Points, in no order, along strands that fork, close into loops and pass close to each other.
In the rows, zero is written as 128.
Two points are linked if the straight distance between their rows is under 140. Some points are linked to none.
k519: [111 124 139 144  88 130 130 116 157 144 160 151 111 142 162 111 105 150
 127  79 167 102 147 161 117 105 129 102 137 121 171 108 169 146 132 116
 144  94 115 109 121]
k551: [118 133  61 111 181 102 121 126 136 167 106 134 158 142 100  98 124 145
 142 132 154 158 125 165 120  92 110  79 102 164 123 111 115 128 137 145
 114  96 170 123 127]
k68: [127 144 162 118 156 136  61  84 122 121 136 122 194 120 113 192 130  97
 113 185 135 171  90  75 175 139 132 162  70 105  91 171 128 133 136 100
  97 164 107 134 126]
k195: [130 120 184 132 132 107  53 130 128 114 125 137 165 112 183 175  93  90
 149 179 147 115 137  82 163 151 121 164 140 104 157 183 199 106 115 159
 131 137  73 129 158]
k280: [126 142 159 121 153 112  44 146 132 121 115 153 181 101 164 167 103 129
 154 178 157 131 158  87 166 170  98 148 138 122 103 179 182  99 112 158
 139 138  77 144 163]
k579: [151 136 162 160 111 121 121 100 140 143 157 159 147 122 154 109 110 138
  97 119 157 143 131 162 134 135 124 119 122 102 181 128 186 126 139  98
 141 113  80 126 123]
k260: [142 143 150 154 136 148 154  95 122 105 128 130 122 120 136 166 144 120
 124 141 124 128 112 102 136 154 153 137  98 131  84 131 109 123 132 118
 139 151 124 119  90]
k550: [159 103 196  97 123 141 122 118 113 171 163 117 156 104 171 128 151  90
  99 184  95 139 102 114 178 153 156 165 136 135 160 150 137 139 123  86
 105 156  72 112 119]
k736: [148  99  70 123 130 164 155 146 109 155 131 103  96 114 123 141 152 121
 171 136 140 158 103 112  77 125  96 122 140 151  88 120  72 135 141 146
  66 156 159 125 128]
k713: [178 134 137 156 130 130 161 145 130 159 137 165 156 147 179 121 109 127
 114 122 133 150 129 165 147 115 117 135  99 117 174 153 184  99 156 127
 139 108  93 124 109]
k996: [136 128 112 135 113 153 185 113  93 114 149  91  81 107 104 166 222 104
 105  93  91 139  84 117 115 111 156 135 115 141  80  71  69 140 153 115
  89 164 176  96 103]
k843: [167 158  88 156 106 150 190 161 107 125 124  95 108 106 126 151 190  95
  99  50 126 112  89 172  88  85 123 114 132 159 128  75  92 126 151 137
 111 138 177  90 105]
k828: [133 120 113 141 156  95 110  80 159 137 123 121 140  86  71 163  97 149
 107 171 166 159 137 107 148 114 116  94 100 107  95  86  81 144 160 131
 147 121 159 133 141]
k563: [183 139 117 133 164 104  97 154 139 155 126 163 180 119 145 115 101 119
 119 146 146 149 126 148 144 134 104 139  98 130 137 183 174 108 139 130
 135 126  98 144 123]
k747: [146 138 169 128 111 133 134  75 125 133 129  52 131 102  70 150 175 140
  30 130 121 143 119  94 149 149 149 144  64  84 127  77 108 121 104  82
 124 191 112 156  99]
k26: [163  69  51 129 151 110 130 174 144 120 123 154 116 147 133  88 116 118
 150  97 142 136 138 160  62 110  74 115 150 111  97 181 135 120 143 164
 144 134 143 146 140]
k105: [ 69 122 145 119 117  62 145 129 107 102 130 133  68 153 105  92 113 162
 158 141 130  90 182 133 119 134 150  78 164 121 156  74 166 116 103 179
 164  86 126 104 128]
k588: [ 96  77 118  55 142  91 120 159 147 140 147 160  94 124 153  67 112 159
 191 157 149 100 180 156 101 111  73 112 234 101 139 168 186 138 126 164
 169 119 127 126 168]
k549: [131 139 108 142 131 102 153 190 144 135 112 141 146 185 147  86  98 128
 148 109 139 127 152 141 118 116 161 127 115 150 172  93 151 132 110 132
 147  93 119  99 148]
k885: [157  73 132  99 157 122 108 130 111 159 162 145 140 103 160 140 139 115
 119 169 116 149  93 111 154 141 103 148 137 134 108 161  99 123 132 144
  90 152  89 164 123]
k740: [178 152  86 175 137 163 131 112  96 110 116 121 123 158  83 129 175 126
  63  94 148 159 121 124 103 119 143 124  93 114  92  58 117 115 170 105
 132 152 121 129  98]
k849: [ 57 155 150 118 111 122  97 135 161 100 141 126 132 156 135 142 121 128
 157  91 126  90 139 120 168 107 156 137  93 151 107 150 132 150  87 129
 129  99 152 102 124]
k76: [116 137  74 144 149 120 126 149 130 155 115 147 155 201 132  99 113 133
 142 102 147 167 134 151 127  90 132 110  83 164 134  75 150 139 131 133
 117  83 131 113 151]
k875: [104  75 128  59 128  91 115 187 132 144 149 189 109 153 177  81  94 154
 186 157 134 105 181 126 124 112 103 134 188 115 151 164 186 133 134 168
 159 103  88 141 188]
k183: [160 123 120 149 116 147 101 153 141 107 113 146 142 134 122  73 111 131
 111 136 125 148 112 111  73 148 147 147 121 138 183 132 122 121 125  94
 146 127  90 177 167]
k981: [ 78 123 119  72 121 111 147 145 134 119 102 121 119 132 127  79 100 169
 174 117 140 107 168 139 119 136 115 101 199 121 159 163 139 116  88 140
 174  98 168 101 138]
k128: [136  93 127 137 114 132 147 187 128 110 119 120 127 161 157 127 131  85
 149 124  84 105  81 136 116 126 150 160 106 130 167 129 102 113 101 139
 124 126 115 140 143]
k693: [123 129 140  92 148 161 149 128 102 149 129 110 136 136 146 156 150 131
 170 162  90 155  74 111 146 149 144 154  92 158 104 139 102 111 108 123
  75 142 106 147 117]
k324: [103 131  84 111  97 115 138 203 144 109 105 137 127 198 136  58  94 131
 148  81 132 100 178 143  89 105 168 123 151 138 168 126 155 164 103 119
 153  87 159  92 160]
k622: [155 104 183 145 124  75 110 145 101 142 160 196 114 165 168 118  93 101
 135 174 108 130 139 137 154 111 135 152 139  95 217 145 203 116 176 151
 132 108  58 142 160]
k321: [110 202 169 114 115 159  99  72 153 140 116  69 169  82 114 176 142 133
  97 148 144 149 116  96 172 180 154 137  93 129 123 127 131 128  88  84
 120 161 119 143 121]
k602: [107 128 102 157 116 133 145 109 144  79 117 104  84 128  90 153 123 141
 139  95 137 111 148 102  89 129 133 112 129 132  86 108  89 132 132 137
 141 123 168 110 118]
k689: [161 112 140 128 143 106 115 135 102 162 186 212 120 121 159  90 128 119
  97 156 136 149 136 153 136 122 135 143 162 126 136 160 147 152 192 138
 109 121  90 123 117]
k604: [115 133  89 105 104 121 100 174 173 102 125 119 108 159 102  81  98 120
 144  92 139  79 160 133  89 115 146 119 169 145 139 149 110 173 115 131
 143 112 189  81 130]
k860: [161  84 103 137 149 133 135 184 116 126 109 147 148 171 171 126 120 118
 153 147 111 164  89 127 110 123 120 148  94 130 153 137 135  91 117 151
 112 132  87 169 141]
k403: [128 131 138 145 127 123 150 129 104 145 147 150 102 136 122  95 111 176
 147 120 114 132 157 135 120 154 152 115 139 140 155  93 180 116 144 133
 124  91  79 139 136]
k869: [169  77 174  92 154 134 113 117 106 151 154 136 157 103 176 160 169  83
  85 203 120 156 100 100 161 152 119 158 138 118 101 172 102 130 133 112
 101 178  91 141 117]
k273: [162 156 166 132 134 146 172 133  97  97 140 110 140 151 138 139 216  88
  77 130  88 142 101 128 171 139 193 163  86 144 107 107 121 123 122  83
 126 176 140  83  92]
k127: [137 125  92 153 125 156 162 120  93 148 151 101  69 105 108 150 174 122
 153  99 133 150 112 116  86 118 124 109 149 158  97  85  86 139 156 131
  75 149 159  95 112]
k322: [110 104 163  98 129  75  92 134 118 157 151 166 151  88 121 144  98 127
 157 157 118  98 129 150 184 104  91 111 145 131 124 172 151 119 127 162
 113  92 113 120 131]
k748: [126 151 205 142  99 132 122 119 128 125 147  98 119 158 157 140 157 112
  93 111 113 104 148  98 165 175 213 173 112 125 153 113 158 147  90  84
 123 148  78 111 118]
k422: [154 140  97 155 137 155 127 165  98 128 118 137 159 191 139 144 155  98
 107 107 135 168  74 131 134 100 149 137  67 147 125  79 115 111 144 124
  97 123 130 128 117]
k548: [186 111 111 141 112 155 182 170 104 157 148 153 131 129 166 122 179  96
  97  89 109 139  78 182 119 111 133 144 135 138 147 124 106 108 166 123
 109 148 159 117  91]
k652: [138 194  85 153 123 145 159 133 152  84  84  70 121 119  76 166 165 112
  91  96 104 109 118  89 121 117 162 145  75 142  74  78  68 142 130 125
 143 147 183 116 115]
k130: [152 144 103 119 161 114 120 120 163 159 118 139 137  68 116  90 106 150
 128 161 159 138 153 143  92 170 109 108 166 131 141 134 125 129 168 145
 162 118 120 142 141]
k667: [ 94 164 129 138  86 156  88 137 173 124 114 110 137 157 127  74  98 157
 109  70 145 100 164 141 109 147 148 126 151 141 173 118 131 164  86  87
 148 107 135 143 159]
k436: [ 93 103 115 103 157 126 100 134 122 117 125 152 125 114 106 104  93 160
 181 150 135 114 154 117 123 129  92 119 159 133  91 170 124 131 126 152
 130 108 136 131 134]
k199: [185 161  97 151 126 141 172 105 164 127 102  88 133  85  76 163 125 155
  78 138 141 154 138  97 113 133 130 124  97  99 112  96  72 123 172 105
 155 140 156 135 109]
k881: [141  96 137 121  81 115  95 149 174 114 146 145 113 105 107  87  78 113
 115 123 111  81 127 145  95 121 132 135 173 105 175 169 110 166 142 120
 157 113 129 128 149]
k350: [171 128  75 142 123 146 180 172 131 148 121 126 135 124 146 122 154 107
 127  86 141 123  95 183  91  95 120 114 126 152 150 116 121 116 141 142
 116 119 164 118 107]
k968: [125 109 207 128 102 117  87 117 139 101 135 148 128 124 203 169 104  86
 145 173 130  79 129 100 150 153 130 167 154  92 159 186 167 129 116 149
 152 140  71 132 142]
k122: [120 162  61 123 159 193 112 112 141 157  88 122 153 143 126 121 123 167
 144 145 163 177 122 111 104 144 112 111 105 139 111  95 111 122 120 114
 120 128 129 163 122]
k627: [194 141 140 145 116 151 165 111 158 134 108  83 152  79 108 166 130 124
  76 174 120 149 119  87 135 161 148 153 105  81 135 125  84 117 155  93
 164 158 133 136 118]
k528: [ 98 144  59 148 122 163 116  92 149 129  71  84 119 158 104  76 127 171
 121  68 165 159 176 139  52 135 109  93 153 127 122  67 134 128 104 121
 126 121 152 151 152]
k962: [ 52 130 110  82 110  99 165 135 114  97 122 113  80 136 117  98 125 153
 183  94 145  97 178 135  95  87 106  75 196 144 139 132 140 123  99 154
 147 103 192  63 117]
k836: [162  75  88 112 165 129 134 145 116 167 141 137 118 110 143 149 158 126
 143 162 126 148  87 122 129 128  92 126 117 141  91 138  74 117 136 153
  85 152 140 153 114]
k741: [162 131 150 158 124  72  93 131 151 116 133 137 142 116  91 110  81 100
  93 154 136 103 115 155 140 134 136 123 109 112 184 133 129 131 134 132
 158 114 124 130 129]
k863: [152 140 156 123 154 124 141 100  90 157 122 143 159  71 111 156 104 149
 149 183 107 139 107 132 165 149  82 112 125 118 120 172 153  99 142 137
 113 138 105 155  98]
k768: [104  98 172 124  81 142 166 119 127 101 169 139  55 139 182 156 165  87
 145 109  89  81  90 141 131 113 161 155 132 112 125 145 109 160 133 142
 123 153 131  91  90]
k971: [118 167  71 155 108 167 157 134  88 121  94  57 104 145 119 164 201 117
 115  62 131 136  93 127  90  99 129 102 101 146  72  29 111 141 104 139
  83 127 144 123 138]
k156: [165 104 141 173 114 166 187 128  64  97 141 149  92 154 162 128 180 104
 104 105 116 139 119 133  92 145 167 134 141 105 117  81 136 111 154 122
 123 142 107 108 105]
k234: [163 120 130 105 138 181 132 125 126 115 139  95 146 128 111 165 172 106
  91 181 104 172  62  87 127 144 147 181  85 101 113 101  69 133 143  78
 110 180 127 151 127]
k507: [116 135  79 146 142 150 141 131 131 119  90 114 120 143 121  68 126 160
 140 110 145 168 156 133  53 158 125  99 150 133 149  76 135 115 119 120
 142 117 123 162 159]
k899: [ 56 155 128 111 119  88 128 154 126  86 124 122 131 178 117 112 111 145
 153  93 120 101 159 125 159  80 145 101 107 159 128 128 149 133  81 138
 155  83 169  81 114]
k826: [137 112 179 136 124  81 143 131  88 143 134 152 115 143 133 137  85 112
 155 179  75 116 114 143 159 115 114 136 137 115 203 144 170  88 132 162
 123  90  82 148 128]
k264: [114 100 122 125 106 115 160 140 144 124 151 117  80 112 168 167 168  81
 161 105 105  95  91 143 122 114 138 140 131 143 106 138  87 151 118 166
 106 140 169  93 104]
k146: [ 90 124 124 129 136 135 125 115 144  96 109 135 123 120 134 141 109 141
 164 134 148 107 155 114 120 147 113 116 142 137  92 150 110 116 108 157
 157 113 152 116 116]
k566: [130 125 126 136 143 146 146 117 140  99 124 135 127 126 155 173 161  99
 139 109 112 113  93 130 150 123 136 161  80 124  51 179  99 128 133 130
 124 165 149 116  89]
k275: [109 121 164 145 122  87 153 106  94 114 135 137 101 133 118 146 110 130
 151 156  86  96 119 151 158 102 112 102 122 131 170 119 142  99 120 163
 137  95 120 127  99]
k15: [150 163 166 133 126 155 138 116 120  99 129  86 127 145 103 137 202 104
  69 123  85 124 108 100 147 166 207 178  72 136  96  87 105 145 112  62
 125 183 118 105 106]
k496: [ 82 155  81 125 114 140 100 115 175 129  86  87 135 169 109  54 109 159
 117  71 168 131 172 151  93 133 121 103 166 142 167  98 135 149  90 105
 158 108 166 126 157]
k208: [125 184  78 133 151 173 149  97 108 155  94 115 138 138  96 147 160 153
 141 123 152 160 129 120 118 119 132  87  88 167  78  89 112 124 129 125
  92 124 147 134  98]
k263: [112 111  73 161 171 113 164 123  85 109 117 131  84 129  88 104 117 152
 172 112 146 147 152 150  60 106  97  74 147 125 105  94 123 133 157 155
 112 121 173 114 129]
k11: [145 119 111  92 172  87  92 145 157 162 127 161 159  64 126  90 100 140
 143 175 149 115 157 156 123 136  75 122 191 121 124 169 167 129 145 167
 148 120  90 160 161]
k461: [113 202 131 143 119 160  68  98 160 158 100  85 175 139 114 140 116 145
  84 132 155 154 129 110 152 166 138 125  90 136 156  99 146 126  90  92
 121 132 117 160 126]
k686: [ 87  85  89  85 155 108 141 146 123 113 135 160  94 134 139  53 101 157
 197 131 157 123 178 158  58 112  84  98 206  94 140 164 172 138 146 150
 164 124 149 112 167]
k867: [127 110  78 149 189 117 142 132  78 147 144 168 112 132 109 117 109 157
 183 122 127 150 138 152 110 105  91  88 131 140  89 133 121 129 168 156
  80 126 159 128 116]
k720: [123  71  53 107 147 107 138 170 118  97 122 151 100 156 126  70 111 130
 178 103 157 140 170 148  47  98  82 104 185 102  97 169 151 133 142 164
 151 133 160 114 149]
k330: [126 152 148 144 136 106 118 107  92 163 175 188 124 131  89 140 152 141
 120 115 120 134 133 135 184 105 142 119 114 157  84 161 127 138 166 121
  78 103 141  97  92]
k464: [118 136 211 152  78 118 126 131 143 106 150 140  98 168 180 155 119 114
 121 118 120  78 149 115 159 144 191 156 123 109 180 130 178 147 106 107
 137 121  84 108 130]
k434: [148 136 181 153 130 101 113  79  84 142 172 162 139 102  80 158 162 119
  68 156 127 148 129 131 189 123 149 105 100 130  91 134 127 129 160  95
  92 130 126 101  94]
k864: [179  60  73 121 170  92 142 187 115 145 139 179 115 163 169  81 118 126
 142 126 118 144 127 150  84 111  77 124 152 118 121 161 142 113 136 164
 122 135 103 184 154]
k285: [119 150 100 112 119 133 162 133 168 134  94  79 122 107 128 125 131 126
 139  97 135  88 130 142 107 129 126 108 139 164 147 125  86 130  88 146
 149 113 192 111 114]
k562: [150 109 102 113 138  96 145 166  93 205 183 180 106 126 127 113 151 131
 141 122 126 141 132 164 146 107 135 115 152 169 130 138 126 127 178 149
  63 119 150 108 106]
k138: [140 179  73 152  84 176 167 149 110 110 104  44 110 110 103 171 224  95
  81  43 127 116  71 142  82  85 123 119 121 142  98  36 103 142 132 132
 109 152 177 116 153]
k757: [ 94 110 162 126  88  84 162 123 105  99 131 142  52 152 112 112 117 132
 152 139  93  70 146 157 117 110 141  94 161 128 183  94 140 120 128 179
 155  89 128 125 110]
k807: [167  97 126 129 104 140 131 150 148 134 157 153 111 124 126  98 112 107
 115 114 106 109 107 151 104 117 128 146 140 123 161 167 112 142 159 112
 132 121 120 129 114]
k429: [173  67  97 103 173  95 129 182 113 148 129 158 146 154 158 114 109 142
 145 153 114 158 122 130 123 119  71 130 118 119 128 159 156  96 116 155
 113 135  70 201 138]
k855: [146  83 204 147 142 109 135  88  59 124 180 160 120 152 165 150 160  85
  73 170 117 150 113 141 170 130 149 137 133 106 133 131 132 112 157 106
 104 144 117  99  90]
k901: [135 104  74 104 147 127 170 193 110 152 131 153 112 159 150  97 107 161
 192  89 111 137 167 148 103  98  96 128 144 146 104 172 167 113 135 152
 100  98 122 132 141]
k774: [152 110 124 192  90 160 156 143  93  79 117 146  91 157 134 103 153 122
 108  71 126 130 131 135  64 133 165 137 116 107 142  78 140 115 142 107
 135 128  86 148 137]
k755: [149  93 118 109 120 130 170 206 139 174 136 150 149 180 197 135 125 116
 143  81 103 144 127 132 159  93 116 166  90 139 115 164 142 117 118 129
 104 116  93 140 147]
k14: [ 89  71 157  98 119 102 100 153 125 101 121 164 122 160 175  98  82 146
 181 157 126 112 153 124 118 122 108 131 177 111 171 160 160 126 112 143
 158 101  92 140 182]
k589: [128 120 122 141 119 120 132 124  91 164 188 167  96 142 116 133 170 133
 124  93 125 147 123 144 144 103 159 120 127 166 105 112 110 153 161 122
  61 118 145  85 101]
k345: [125  84 162 138  90 100 113 156 130 112 167 193  91 173 173 107  94 114
 125 147 130 109 139 142 113 116 154 134 141 104 197 132 163 145 159 128
 145 104  74 125 145]
k209: [126  82 160 119 150  76 103 139 112 111 105 144 136 144 160 152  90 115
 168 188 124 100 140 126 162 124  72 132 147  98 135 192 180  81 105 187
 163 127  94 160 136]
k233: [ 95  99  72 104 205  99 122 138  91 150 138 143 126 132  91  65 102 169
 198 144 134 155 157 144 108 101  81  91 159 134 103 147 139 134 140 152
 111 111 155 130 155]
k437: [133 149 112 126 110 165 128 150 166 168 133 124 157 175 182 134 153  98
 139  84 128 129  93 137 152 100 163 163  85 164 121 120 120 161 107  97
 105 137 132 113 131]
k212: [150 125 152 158 137  87 116  82 121 131 148 142 125  87  80 184 115 126
  87 167 134 145 125 105 168 124 137 114 107 104 100 116  85 137 182 126
 139 135 138 110 117]
k853: [ 98 134  77  97 124 152 172 158 140 136 114 119 124 141 135  79 109 172
 177  81 138 123 170 149  89 119 106 110 171 149 138 160 161 119 116 132
 133  98 157 113 137]
k198: [134 187 124 149 116 159 140 122 143  97 100  82 114 139  97 145 185 108
  85  75  91 105 100 109 132 132 182 163  75 147  80  78  88 149 112  91
 128 170 154 125 107]
k606: [133 129 175 109 152  75 122 116  96 168 134 148 161  82 124 180 119 122
 151 180 113 111 113 140 204 112  84 107 123 145 115 179 146  97 115 161
 111 118 115 142 106]
k361: [113 136 145 103 142 154  68 123 161 119 119 147 169 107 144 158 113 140
 153 136 147 117 145  99 165 160 107 164 125 132  62 192 135 131 110 135
 131 137 114 151 141]
k159: [ 81 140 151 115 166  80 105 132 108 109 101 137 160 140 115 117  85 157
 174 177 145 131 156 117 171 135 111 114 136 123 143 145 188  85  98 166
 164  94 125 114 153]
k301: [153 161 123 153 117 148 117 100 112 123 117  77 135 155  67 133 180 130
  37 112 139 148 135  93 133 143 154 143  59 107 108  58 117 132 122  88
 125 176 105 158  98]
k126: [142 182 128 154 127 128 154  89 175 118  92  92 137  91  98 157 121 142
  93 125 149 113 136 121 125 145 128 108  90 123 130 108 117 110 126 121
 169 120 158 131  90]
k132: [ 95 101 134 123  89 141 155 177 133 102 140 123 101 183 170 118 121 113
 168  84  84 105 111 124 122 102 171 158 120 146 151 124 126 140  89 131
 107  99 114 116 160]
k427: [169 138 115 126 162 105  91 131 127 168 140 183 182 131 120 142 133 116
 107 148 159 144 124 145 167 122 109 130  95 140  75 186 140 121 151 128
 113 132 117 147 108]
k341: [114 190  78 148 121 182 165  87  97 140  94  90 115 138 112 160 205 139
 134  81 145 146 126 112 102 108 121  87 103 161  54  60 115 138 119 121
  75 142 154 115 110]
k125: [164 135 147 127 126 181 196 152  81  89 127  97 142 143 155 146 221  75
  87  96  86 139  58 155 144 123 169 173  93 129 121  92 119 120 128  80
 130 192 149 109 108]
k585: [163 141 122 133 145 130 129 122 140 150 128 165 169 135 129 182 179  96
  99 141 152 132 114 122 177 120 114 136  66 138  49 193 101 127 144 120
 112 167 156 124  86]
k865: [124 181 124 125 119 164 130 118 169 156 121  96 159 145 147 143 164 110
 114  96 124 115  77 142 162 100 152 149  69 164 123 123 103 150  92  81
 114 141 152 125 104]
k460: [114 126 118 156  75 135 121 135 177 100  99  91 100 130  91  89 107 141
  82  75 141  98 155 136  84 153 142 125 148 115 182 101  93 153  91  86
 153 138 147 164 160]
k167: [172 144 180 137 114 143 131  99 145 122 125  73 151  85 108 156 147 107
  47 159 111 128 108 101 156 167 161 159  97  95 151 117 105 128 129  70
 146 176 125 125 112]
k229: [108 128  61 103 149 126 143 140 163 125  80  77 146 126 103 115 120 132
 143 117 153 128 136 117  99 117 112 101 144 153 114 134  72 123 100 147
 160 123 212 107 132]
k300: [123 101 153 168 120 151 165  89  89 102 153 141  92 129 148 155 168 126
 125 116 123 137 117 128 116 134 143 122 122 113  98  96 113 123 134 125
 110 137 111 116  92]
k982: [140 128 136 151 148 135  78  96 122 113 126 132 171 143  98 163 117 104
  92 164 129 165  88  94 150 117 129 146  58 103  99 147  96 131 144  99
 111 152 116 148 112]
k527: [ 80 180 183 123 111 145 110 116 158  89 108  96 136  88 119 152  93 148
 134 136 106  92 145 110 167 186 137 153 148 122 131 172 134 108  93 136
 159 127 147 146 137]
k769: [114 103 170 130 116 112  99 103 150 122 120 141 122  72 143 111  82 141
 137 178 134 122 139 118 119 169 117 118 191 110 179 120 137 117 119 141
 149 115  77 162 169]
k219: [108 101 136 155  99 147 139  93 128 116 162 142  80 132 147 123 130 141
 145  82 147 122 133 141  90 122 129 112 143 110 134 115 134 138 141 122
 125 119 117 113 107]
k947: [132 180 121 124 128 125 111 114 189 132  73  88 173  77  93 153  84 144
 101 147 162 124 152 107 154 181 131 111 125 132 127 137  94 128 125 123
 172 127 170 136 133]
k54: [152 146  85 171 110 170 135 128 108 116 110 114 106 146  99 109 164 124
  98  66 133 146 125 125  68 133 150 122 116 127 105  71 115 134 162 111
 115 131 123 128 125]
k31: [120 146 114 151 176 115  94  75 133 132 115 136 147 119  77 142 101 161
 114 163 169 164 138 125 134 131 103  94  96 125 108  87 125 126 144 128
 134 114 133 140 134]
k272: [ 89 164  64 112 129 139 125 133 155 112  50  50 150 163  83  98 121 144
  97 102 134 139 153  98 102 134 139 104 137 152 123 109  72 137  82 114
 160 130 225 119 137]
k182: [161 137 124 133 166 124 142 107 110 152 122 153 132  72 100 118 102 157
 146 177 126 143 129 146 122 152 100 107 143 129 126 137 138 116 163 139
 131 118 104 152 111]
k676: [ 93  97 173 119  86 125 111  87 140 115 142 135  78  82 108 115  87 154
 127 146 128  95 154 130 104 154 110 114 203  92 171 120 130 135 139 134
 158 111 109 146 162]
k242: [116 109  72 160 141 120 134 106 136  94 125 121  88 126  73 119 104 145
 126 101 145 138 160 128  71 107 108 103 129 109 104  93  92 145 162 142
 136 116 173 115 136]
k152: [154 128  92 124 138 166 109 123 151 116 105 103 155 146 104 169 117 113
 101 166 125 171  76  90 116 117 120 145  57  89 108 101  61 120 147 100
 133 151 143 160 132]
k176: [110 141 105 112 119 140 168 136 157 137 128  89 110 101 149 155 169 100
 151  97  97  95  84 138 127 108 125 125 112 176 110 136  81 134 114 140
 109 141 187 110 104]
k500: [131  93 144 101 157 114  89 123 129 142 134 159 143  64 156  94  89 145
 152 199 130 143 131 118 110 147  72 125 184 119 147 156 144 129 131 160
 144 133  70 178 177]
k654: [141 134 132 124 104 172 199 138  61  86 144  72  96 116 117 155 252  90
  71  69  77 132  63 148 114 110 162 157 114 121  95  52 106 142 141  94
 107 189 160 106 121]
k3: [177 100 142 137  98 129 155 145 129 161 168 160 115 121 149 122 154  94
  90 109 114 110  89 178 130 109 129 143 145 124 157 155  99 136 163 120
 108 142 160 116  78]
k998: [ 93 139 172 116 138 149  66  82 135 131 160 143 170 102 137 167 139 122
 141 149 146 139 119  94 184 145 131 152 108 134  68 164 131 136 116 109
 106 146  98 130 137]
k262: [118 171 162 136 113 155 118  65 161 142 138  87 149 110 125 154 150 126
  98  99 125 125  96 133 169 121 133 135  75 145 125 133 121 135  96  78
 127 143 137 131  93]
k623: [ 57 117 163 121 145  70 101 118 103  80 116 146 109 142 104 103  86 154
 161 185 150 106 174 127 143 151 130 102 166 105 161 105 178 105 100 165
 180  96 117 115 161]
k783: [113 100 116  90  91 128  88 163 181 116 138 127  99 114 108  81  86 122
 146 116 138  78 155 126  87 128 125 126 191 126 156 176 106 169 117 127
 153 116 168 107 156]
k220: [117 152 191 122 112 147 114  90 121 110 118 115 125  51 108 164  93 137
 133 166  98  99 140  89 159 191 137 149 187 101 113 153 124 115 137 140
 143 138 100 139 133]
k248: [ 69 118 158 128 118 141 121 122 130 111 163 134 120 159 157 146 121 137
 170  91 100 114 112 118 167 112 151 157 100 135 114 136 135 136  97 125
 108  95 118 119 128]
k17: [102 196 133 126 121 166 107 115 174 105  83  87 153 111 102 146  95 152
 113 126 110 120 155 111 153 197 148 136 129 137 120 154  96 126  97 117
 156 132 162 149 134]
k728: [132 139 215 109 102 124  69  88 107 120 128 141 168  33 129 171  95  79
 123 176 109 112 138  83 173 165 127 163 197  96 121 151 161 129 152 137
 129 156  70 122 156]
k565: [137  91 107 111 123 135 184 186 110 162 147 161 119 159 175 128 112 149
 181  83  85 140 146 134 144  96 107 152 121 132 119 171 155 119 133 153
  88  99 105 139 135]
k779: [138 130 209 120 112 108  77  90  91 126 141 156 162  54 136 159  92 101
 137 170 127 119 131 133 179 122  93 133 185  87 156 153 183 118 154 139
 125 136  61 131 128]
k752: [116 113 145 149  70 116 113 100 175 120 132 100  77  90  95 104 101 155
  81 100 131  97 154 123  90 156 138 120 166  94 173 102 104 149 118 107
 152 125 124 162 152]
k356: [ 88 168  88 118 181 117  99  73 132 141 104 119 152 129  65 115 101 169
 141 149 165 146 146 134 129 113  95  77 107 157  93  97 126 132 130 130
 127  95 169 133 135]
k874: [107 187  76 135 114 145 148 131 157  89  55  54 128 142  76 143 141 137
  88  83 123 116 137 110 112 120 142 118 100 152 103  76  74 134  89 132
 141 140 196 129 132]
k354: [114 105 196 131  99 116 136 120 138 101 146 138 102 155 190 167 130  80
 135 137 114  72 105 133 155 130 148 164 121 103 150 163 137 132 117 133
 150 141 114 107 107]
k120: [110 133 143 114 120 150 107  74 156 143 145 107 132  55  87 149 117 153
 135 125 124 129 123 113 152 134 114 119 140 147  95 138  93 147 133 114
 106 117 141 125 128]
k298: [134 161  98 137 155 142 125 100 162 140 114 123 117 104 107  78 116 178
 117 132 166 153 169 139  71 180 137 106 151 132 148  87 133 130 145 123
 153 129 113 160 153]
k916: [ 32 142 110  92 100 112 135 134 116  88 130  86  97 160 100  92 128 155
 157  65 125 117 163 121 106  85 120  91 162 150 127 121 127 142  72 135
 132  93 193  85 129]
k795: [141 132 191 140 124 109  94  89 118 148 159 169 156  86 147 125  98 116
 118 153 141 133 125 153 160 133 101 124 146 103 167 153 185 124 151 119
 136 117  67 130 127]
k794: [104 111 176 128  98  85  76 156 140  90 125 175 129 150 160  98  66 110
 143 177 137  96 152 123 118 137 142 142 160 106 211 154 186 136 124 135
 167 106  71 138 187]
k389: [127 176  97 122 143 160  86 109 155 168 100 108 182 133 128 108  95 158
 119 158 165 176 124 119 128 152 119 119 105 140 158 122 136 122 102 108
 132 119 123 163 142]
k245: [133  99 116 106 148  92 144 140 123 191 165 166 130 119 149 122 117 144
 159 133 134 128 128 173 151 101  93 119 150 144 147 148 142 124 146 158
 105 100 131 136 124]
k478: [132 133 130 117 129 142 122 175 148 165 126 120 165 188 176 133 123 116
 141 104 104 142 110 111 165 105 158 177  73 160 141 123 142 130 103 111
  96 119 103 127 146]
k338: [168  77 141  97 157 155 133 105 105 131 154 119 143 114 136 170 160  94
  76 207 111 184  73  79 137 132 129 162  97  99  97 123  68 137 158  91
 107 186 111 147 127]
k495: [134 145 197 126 107 135 112 117 111 157 149 101 142 123 145 126 138 129
  99 151 113 135 136  97 155 177 183 149 135 144 178 109 151 129 102  92
 116 134  61 127 127]
k318: [105 102 146 100 167  65 116 160 122 120 109 138 158 136 147 124  88 144
 178 164 134 110 156 135 183 103  64 110 150 108 135 173 199  76  90 174
 180 110 121 118 142]

A piece is two or more points that can be reached from each other along the links. Count, over all rows, the pieces, the separate loops (a circle has one, a figure eight two, a Y none), the forks (points with three links) and the tips (points with one).
pieces => 4
loops => 6
forks => 5
tips => 1

A fork is a point with three links, a tip a point with one. Leave the first point through the second and follow the links. Name the first fork or tip that comes.
k199, k627 => k300
k875, k14 => k209
k300, k156 => k579
k869, k885 => k354
k229, k272 => k869
k551, k356 => k130

Name the points in between on the shortest way along the links from the first point to the second, in order.
k652, k127 => k198 > k15 > k273 > k125 > k654 > k996
k14, k860 => k875 > k588 > k686 > k720 > k26 > k864 > k429
k998, k652 => k361 > k280 > k195 > k968 > k354 > k768 > k264 > k176 > k285 > k229 > k272 > k874
k437, k248 => k478 > k755 > k565 > k901 > k853 > k981 > k962 > k916 > k899 > k849
